Each row is a point on a tangle of strands that fork and nearly touch. The rows are in no order.
In the rows, zero is written as 128.
Two points are linked if the straight distance between their rows is under 110. Some points are linked to none.
suni: 113	147	107	137	109	168	106	130	166	67	151	137	144	130	163	114	161	138	125	132	103	135	168	117	100	150	144	116	89
fiz: 104	146	106	132	95	167	152	91	135	101	138	122	172	112	49	142	153	128	102	122	115	114	132	103	132	138	157	130	96
vetoz: 136	109	167	103	128	147	90	124	117	125	160	97	137	102	97	105	165	98	119	99	142	124	126	116	139	138	102	123	173
Sepit: 141	169	175	87	147	62	125	118	154	149	142	122	163	147	132	133	102	127	133	107	134	91	134	112	143	121	169	113	158
Mep: 97	161	100	129	168	99	172	121	148	153	97	111	149	137	97	154	109	124	152	114	141	123	87	135	156	91	135	93	134
pelam: 120	177	117	110	159	82	151	113	151	167	132	137	148	146	170	158	110	94	129	61	130	99	134	122	142	123	115	74	177
Rak: 125	121	138	141	112	123	151	168	137	129	101	111	127	137	173	141	117	179	127	189	110	160	116	155	129	137	168	164	85
did: 95	104	112	133	118	185	125	113	119	111	132	107	146	114	73	117	155	139	135	144	139	179	147	124	138	105	154	169	103
pufo: 115	112	101	134	102	199	144	141	146	84	126	127	127	136	195	131	151	124	118	132	124	126	168	139	94	159	140	95	103
kas: 143	117	163	138	89	134	93	125	130	92	152	108	125	118	84	108	148	100	131	184	135	126	148	117	131	139	136	166	111
gelo: 72	122	98	147	118	205	122	125	145	103	140	136	146	142	107	98	160	147	139	112	156	177	163	113	114	92	139	166	116
zik: 141	113	114	114	161	140	95	112	117	133	152	133	123	133	121	126	134	118	109	62	88	122	160	122	132	152	97	143	170
sugan: 100	170	130	140	107	92	139	108	137	168	134	151	160	136	88	115	109	154	143	151	144	138	132	84	108	100	147	111	124
puv: 117	185	131	93	132	77	123	106	151	141	159	137	146	132	173	137	131	102	118	94	115	110	140	100	124	158	114	67	158
toza: 110	179	171	104	166	73	145	133	178	151	121	115	160	139	133	143	113	134	128	120	105	119	118	141	160	120	158	137	148
sela: 117	153	109	118	189	106	156	126	144	168	111	133	146	152	141	131	121	110	145	70	157	117	126	135	148	89	119	89	163
Mib: 105	184	122	111	165	97	107	107	183	121	166	131	166	142	146	117	135	104	134	103	112	137	124	85	132	139	129	73	146
kope: 171	94	135	131	78	162	129	150	84	110	128	138	96	121	158	139	133	130	98	117	119	98	160	154	129	139	111	165	135
Vave: 128	103	112	149	84	139	136	119	79	138	131	132	127	106	72	142	126	141	118	150	122	127	130	126	126	126	128	165	102
kom: 150	145	77	139	140	130	111	78	122	137	113	165	124	129	74	137	129	158	136	90	96	115	146	95	113	119	94	134	132
ful: 132	81	132	117	127	179	126	134	123	110	113	109	125	141	112	116	153	119	136	160	159	161	161	133	140	118	144	140	111
Gur: 164	80	177	143	139	112	96	139	116	109	148	117	81	126	142	130	131	83	115	136	120	122	124	163	148	156	97	182	135
Buza: 107	124	90	139	106	174	114	117	126	115	132	166	136	152	91	100	145	165	147	123	158	148	171	98	94	85	146	144	132
Gepa: 156	126	157	110	179	103	96	107	166	122	136	105	131	132	117	143	133	78	149	151	150	112	119	121	129	166	112	90	132
zukop: 121	130	122	139	117	127	109	122	118	161	145	178	156	153	107	106	117	170	141	148	129	156	165	97	88	99	145	136	125
dafi: 88	172	118	130	120	101	162	158	154	149	127	147	135	147	207	133	111	156	143	130	132	147	100	136	123	99	124	108	113
doz: 147	80	82	139	100	160	150	99	93	116	86	135	74	132	111	137	148	138	135	122	181	129	173	140	145	105	122	163	101
Fuso: 149	115	161	101	159	130	112	132	128	180	122	118	148	124	126	130	124	140	143	165	119	135	124	129	130	132	120	100	131
Gezog: 101	164	124	141	102	130	146	108	129	134	146	127	168	103	43	127	139	144	101	123	102	127	114	118	134	107	154	151	109
mitof: 125	121	69	136	97	134	134	86	96	155	96	161	116	109	77	145	121	164	128	103	121	107	130	108	107	109	94	118	116
tesi: 114	123	102	142	98	152	183	135	122	144	93	145	125	151	161	130	129	138	141	138	172	110	140	111	122	112	144	90	100
tafe: 158	82	174	113	160	138	125	145	112	159	114	106	114	129	161	135	123	114	127	162	136	144	126	157	147	151	123	133	132
tefus: 130	108	115	116	135	149	146	151	157	89	96	108	129	154	171	143	123	149	136	166	101	136	152	169	131	136	186	164	108
lifo: 117	114	137	144	94	120	118	116	108	112	147	113	127	104	54	112	138	119	121	182	133	150	102	117	126	131	142	148	99
Toko: 153	101	179	130	94	149	162	132	105	145	107	95	111	118	131	146	145	89	108	149	173	93	138	144	155	146	115	123	119
Dema: 130	101	92	119	157	183	143	148	141	98	101	123	117	163	163	148	128	142	145	130	117	137	183	150	127	132	161	144	120
zefi: 87	142	95	162	125	130	172	143	130	161	105	154	124	148	194	138	122	146	141	139	165	141	124	125	115	113	106	76	92
moz: 129	119	131	117	200	117	90	126	136	127	157	128	139	130	130	134	125	123	119	92	73	135	152	117	117	173	114	137	150
Puzu: 147	151	129	114	94	130	157	126	109	130	104	144	133	145	122	140	115	152	123	109	127	74	150	139	140	103	162	129	135
libu: 164	138	84	119	135	104	143	143	74	172	80	141	113	126	108	123	88	160	144	114	122	111	95	146	128	82	138	109	162
Dume: 142	106	163	118	154	143	83	124	133	124	163	122	154	120	107	122	157	112	108	56	128	130	165	99	148	136	97	169	172
tifom: 71	158	130	134	116	119	145	153	161	102	134	133	140	125	203	109	119	161	125	122	85	161	112	146	116	117	139	133	109
fis: 94	192	157	141	108	71	137	103	174	134	148	143	179	139	109	126	125	151	127	148	121	124	126	84	128	116	138	125	114
Nitu: 185	118	147	107	191	120	93	117	154	154	117	104	138	124	98	147	125	103	147	150	106	117	133	128	127	164	110	104	131
lal: 136	141	132	104	120	100	135	135	108	96	154	138	111	135	196	141	96	97	103	74	123	76	126	132	141	151	150	110	158
mebet: 150	147	143	93	116	109	127	128	124	145	147	142	154	138	114	109	123	131	130	99	135	92	157	118	129	114	152	111	171
vuf: 164	135	118	100	113	105	122	139	92	127	143	136	109	109	177	148	98	107	100	92	94	84	113	137	116	153	125	114	151
Lezol: 85	197	145	128	127	72	134	114	198	112	146	124	151	131	136	115	127	126	139	131	130	130	91	101	134	118	127	99	127
zal: 76	128	95	162	179	133	178	117	150	165	109	131	148	154	96	127	127	138	146	119	154	166	106	137	144	83	118	116	109
nufam: 153	118	178	150	109	96	94	125	121	114	133	123	114	126	104	138	138	108	136	170	139	116	124	134	145	136	101	183	118
pafe: 171	114	104	148	122	110	82	113	115	95	144	173	79	137	125	129	109	115	133	133	123	109	139	129	93	143	84	152	131
vig: 115	151	133	105	141	103	119	141	140	125	133	111	135	115	127	97	116	128	153	165	141	162	78	113	132	119	148	72	144
Gefa: 119	121	127	142	189	142	104	127	168	84	123	121	122	150	102	127	136	134	145	122	85	155	141	151	152	124	160	168	135
Zil: 140	122	136	109	77	156	135	141	88	150	135	120	129	85	113	92	155	124	113	97	150	134	107	111	105	109	93	90	156
zomo: 144	116	130	129	146	133	122	118	142	111	119	121	107	126	132	133	136	84	145	173	160	125	105	137	124	154	102	95	97
kune: 140	137	123	93	162	105	121	153	132	153	117	119	137	120	112	114	96	157	162	169	104	173	77	128	130	105	174	84	135
reme: 124	149	83	129	85	175	136	108	133	66	134	134	139	113	85	128	134	124	135	157	129	117	140	113	109	129	159	118	95
Dar: 146	115	140	96	98	174	128	129	108	123	133	104	139	81	79	99	170	113	103	99	158	108	126	116	145	119	100	123	161
mepo: 91	151	119	142	107	126	133	150	168	95	124	130	145	121	156	115	120	175	132	172	94	173	123	130	104	125	163	159	100
miviv: 134	101	188	132	163	102	96	152	119	133	148	94	105	107	164	135	120	87	105	124	96	126	112	152	138	178	97	166	147
Larov: 115	95	133	162	102	142	121	148	109	151	138	146	105	120	142	112	138	126	125	168	169	164	106	130	98	122	71	127	111
kudo: 163	124	91	145	153	133	86	95	127	115	125	162	106	140	99	139	122	151	144	108	106	131	155	126	95	124	99	160	140
tado: 126	133	130	132	197	106	77	140	163	117	153	123	128	147	131	114	113	134	138	126	69	152	145	135	119	160	152	166	138
lisum: 112	162	178	137	149	83	144	150	158	149	100	109	142	115	137	150	107	146	128	152	115	133	74	148	151	112	122	144	130
namem: 155	126	144	127	96	113	130	144	126	71	137	122	87	145	204	134	103	95	114	118	145	76	135	125	134	165	169	116	124
kob: 143	116	105	129	132	167	155	130	139	121	103	135	118	152	186	162	133	134	108	107	123	102	170	151	125	151	129	101	103
kudal: 136	153	130	95	166	79	115	162	138	138	138	125	141	123	160	120	85	163	146	136	76	144	75	138	127	130	176	102	145
vug: 135	74	100	139	110	157	124	132	89	138	120	135	75	118	135	102	129	125	147	155	176	157	128	133	99	116	106	130	124
vaz: 91	120	130	153	158	128	146	118	119	199	113	134	144	146	98	110	131	140	143	108	180	160	114	116	157	79	99	130	138
lerun: 110	129	163	122	133	99	113	129	148	142	149	115	139	124	131	96	141	111	151	168	178	146	102	95	133	126	129	95	130
puli: 140	108	148	92	181	99	106	161	126	129	129	98	117	131	167	135	87	136	131	151	72	141	98	152	135	162	170	144	147
fak: 148	125	60	140	105	130	138	73	94	132	95	136	99	85	49	153	123	140	108	109	104	106	99	121	118	142	92	137	102
sutu: 150	106	75	146	66	120	153	100	74	132	122	133	102	103	51	165	123	145	92	121	102	109	106	141	105	147	119	160	84
gak: 106	155	147	151	131	117	145	117	135	158	129	134	153	121	72	159	128	155	107	112	91	120	112	133	149	103	118	156	125
beref: 163	90	152	134	79	151	150	138	87	137	111	133	116	138	143	144	139	129	112	156	154	111	175	151	134	136	145	160	122
lala: 175	127	132	142	85	143	139	136	99	121	111	148	134	115	154	168	124	139	98	118	92	81	129	160	132	140	105	150	118
kun: 169	150	116	129	100	118	119	123	101	150	137	159	138	113	137	155	117	132	101	112	80	94	136	129	110	135	102	108	139
Zat: 108	117	159	155	126	123	106	123	134	142	154	144	137	127	99	106	156	105	133	158	169	160	103	114	122	117	87	131	122
kor: 132	83	57	140	104	151	132	90	75	119	83	135	59	127	95	129	129	141	158	152	177	151	136	121	113	125	114	151	101
vudo: 94	136	132	134	148	122	130	145	147	103	146	127	129	132	154	117	139	123	105	81	110	126	113	143	136	119	112	152	160
Zin: 164	94	163	141	101	138	133	130	99	143	125	119	87	126	176	149	120	88	117	130	178	102	129	146	135	136	93	112	139
goz: 92	112	110	143	121	141	143	109	97	171	119	148	140	135	84	93	147	131	143	115	202	153	135	100	125	86	120	126	120
Nufer: 137	150	153	98	100	117	127	125	129	134	143	129	146	126	129	103	134	107	137	129	180	97	135	103	128	121	139	79	145
bak: 143	140	124	113	72	151	174	136	100	137	105	134	145	132	148	130	120	147	125	133	145	98	157	122	113	114	166	91	126
pesud: 114	131	118	143	142	142	89	131	179	47	163	121	124	152	143	102	157	100	141	130	114	121	170	114	121	159	157	158	107
bovin: 114	131	125	144	160	131	119	143	141	81	129	124	102	138	119	122	132	115	137	111	110	132	119	167	152	114	131	164	134
val: 127	152	169	145	139	113	127	142	142	161	118	99	160	103	92	146	116	149	117	146	77	134	82	150	147	129	124	145	124
kudur: 145	118	95	159	140	135	140	124	112	97	95	126	77	134	153	145	120	84	138	161	176	126	80	158	121	141	90	98	105
pef: 69	148	141	115	139	107	132	153	165	88	161	111	135	119	181	86	129	137	121	84	82	155	92	127	141	126	144	137	139
pirug: 129	103	158	106	167	85	110	172	101	120	146	98	103	103	167	138	90	110	115	94	86	129	99	137	140	179	142	150	173
rabu: 130	76	163	116	135	171	139	159	123	127	119	99	116	133	171	118	155	114	127	168	159	152	140	147	138	142	129	123	115
Patil: 146	93	131	125	117	160	137	137	79	162	116	128	101	99	156	117	141	112	108	95	149	124	125	132	121	131	82	102	142

A fork is a point with three links. Follow the links from the first point to the second and name the forks in between, in order.
pafe / Sepit => lerun mebet
Larov / pef => lerun mebet tifom
kope / kob => tifom
kob / doz => tifom mebet lerun
bak / Vave => mebet lerun
mebet / fak => lerun
Nufer / mepo => mebet tifom
mepo / gak => tifom mebet
lerun / fiz => mebet

A fork is a point with three links, a tip a point with one. Leave the first point through the second and follow the links. Name the first fork or tip that comes.
kom / mitof => lerun
Zil / Patil => namem
pirug / miviv => pafe
Dar / vetoz => tifom
